Points, in no order, along strands that fork, close into loops and pass close to each other.
Points whose rows are less than 36.3 apart are linked; no others are. Some points are linked to none.
z103: [ -3 -26 -13   5   3  13   8   6 -26  -8  12 -32 -12  24  -9]
z627: [ 15  -8   7  -1   4   5 -19   5 -10  10  14 -22   3  21 -17]
z480: [ 17  14   3  -3   8 -34  23   6 -20 -24   2  26   1  10  41]
z557: [  8  35  -5  -3  -2 -16 -34  -5   9  29  -8  13 -36  -3   6]
z453: [ 17  40   6  -2  -5  17 -28  15  19  34 -10   0 -10 -15  -4]
z721: [ 18  18  -9  -4   0   2 -15  10  13  28   6  -7 -17  -1 -11]
z325: [-19 -29   8   6  -2  19  -4 -21   0 -19  -2  -4  40   3   4]
z845: [  8  22  12  -7   2 -33  16   7 -23 -21   4  31   1   0  34]
z955: [  5  -8 -14  23  -8 -27  39 -28   1 -18  -6   6  -7  10  -2]
z259: [-14 -12  -3  -1   4  18  21   2  -5  -7   3 -12  11   3  -4]
z632: [ -5  -2  -7   6  -5   3  40  -9  14 -17  -5  18  12   1 -10]
z355: [-19  12  20 -11  -2 -28   6   4  -2 -12  -5  44   2 -24  17]
z301: [  8   9  -2 -25  12  -5 -17  23  29  15  -3   7   9 -22   6]
z590: [  5  -5   2 -13  18   5 -11   8  11   5   7 -17  18   3  -5]
z142: [ 21   4  -8   0  17 -28  28   6 -18 -26   6  28   3  10  51]
z924: [  8 -19  -5   2   6   6  -7   5 -16   3  17 -30  -5  25 -13]
z414: [  9 -13 -17  24 -14  -6  44 -24   1 -21   2   2  -2  15 -10]
z304: [ 16  15  17  11 -12  21 -30   3 -20  26   2 -25  -7  14 -18]
z465: [-25   5  13 -15   3 -18  -3  12   2  -2  -6  37  -1 -34  17]
z942: [-10 -39   7   7   4   8 -23 -17   8 -21   0 -10  30   2   0]
z761: [ 11  38   5   5  -4  26 -26  10  11  33 -11  -8 -26  -8  -9]
z334: [-18  -2  -1  -5   3  -6  23   5  10  -6  -9  14  -1 -22  -2]
z620: [  8  38  -3   3  -3  -7 -29  -3  11  32 -10   3 -42  -4  -4]
z896: [  3  34  -4 -14   1 -24 -41  -1   5  23  -2  19 -35  -2  22]
z42: [  0 -22 -19  15   0   4  16   1 -21   0  12 -38 -28   9  -8]
z593: [ 14 -17  24  11  -6  -4 -39  -4  -2  -1   1 -17  15   7 -21]
z52: [-13  14  -1 -26   8 -21 -32   7   1  17   3  24 -19 -25  28]
z674: [ -4   1  -7  15  -5 -29  37 -21   2 -18  -8  16  -7   4   0]
z221: [  1  -1  -9  -4  -6   7  38  -9  22 -18  -5  26  27   2  -7]
z915: [ -7 -19 -10  28  -6   0  31  -6 -24  -9   4 -31 -27   4  -6]
z332: [ -6 -20  -6  20 -12  21  37  -7 -20 -22   2 -17  -3  19  -9]
z488: [ -6   3 -14 -14   7 -16 -11   8   7  19   1   1 -23 -16   4]
z657: [ 10  37  -3  13  -8  11 -22  -1   6  35  -8  -8 -43  -4 -12]
z967: [-15  -6  -8  -8  12   1  12  12  10   4  -2  -2  -3 -16  -2]
z267: [ -8   1  -4 -24  16  -5  -8  25  28   6  -6  15   9 -33  12]
z336: [ 11 -15 -17  18 -16   7  46 -21  -1 -24   7   3   7  22 -11]
z827: [ -4 -37  11   6   4   0 -29 -10   5 -16   2 -14  23   9  -6]
z910: [ -9  -9   1   5 -12  22  29 -16  -6 -19   0   3  29  16  -8]
z902: [ -8  18  19 -11   0 -34  12   1 -15 -15  -1  38   2  -9  24]
z629: [-20 -41  -4  10  -8  16  -2 -17 -24 -22  -3 -15  15  26  -5]
z442: [-11  -3  -4   9  -6  -9  35  -8   9 -14  -9  17  -3  -9  -6]
z708: [-17 -20   5   5 -10  24  12 -16  -8 -21  -1   0  37  12  -1]
z69: [ 21  37   6 -10   0   7 -27  18  23  28  -6   4  -1 -16  -3]
z634: [-13  -2   5 -21  19  12   4  13  20  -6  -8   4  32 -19   8]
z457: [-14 -29  -7  11 -12  24  17  -9 -28 -24   2 -18   9  27  -8]
z149: [ 22  16   3   9  -9  17 -18   6 -10  29  10 -22 -16  17 -20]
z299: [ 21  16  -2   1  -5   8 -13   7   3  28   9 -17 -20   8 -19]
z269: [  4 -12  -9  10 -15  18  37 -20  -3 -24   5   7  24  22 -11]
z361: [  6 -32  14   9  -1  -6 -35  -6   2  -8   2 -14  14  14 -16]
z431: [ 15  -2  18   2   2   3 -27   1  -8   9  11 -19  11  15 -14]
z285: [-20   8   2 -23   8 -18 -19  11   4  11   0  28 -12 -33  24]
z199: [ -7 -17 -12  26  -9   6  41  -7 -15 -13   3 -21 -18   5 -10]
z411: [-14 -10   6 -14  19  14  -1  -1  13 -10  -2  -8  38  -7   6]
z973: [ 12   2  22  15 -16  17 -40  -2 -25  21  -4 -24  -3   9 -21]
z148: [-11   1   1 -20  18   5   5  21  25  -1 -12   9  26 -28  11]
z649: [ -4  25  -3 -25   5 -18 -39   0  -4  19   4  23 -26 -11  34]
z93: [-11 -11 -11  -4   9   6  17   7   1   4   5 -13  -7 -10  -4]
z969: [ 20  24   6 -20   8  -1 -24  20  29  21  -4   0  12 -17   0]

A tip is a point with one link. Name the tips that can be reached along the links from each point below, in the order of the rows.
z442 -> z259, z221, z629
z969 -> z142, z411
z304 -> z721, z973

A fork is a point with three links, a tip a point with one. Leave the first point through the second and follow the links. Name the first fork or tip that comes.
z924; z103 -> z629
z414; z955 -> z442
z465; z355 -> z142
z304; z149 -> z721
z334; z967 -> z259
z721; z299 -> z973
z301; z267 -> z411
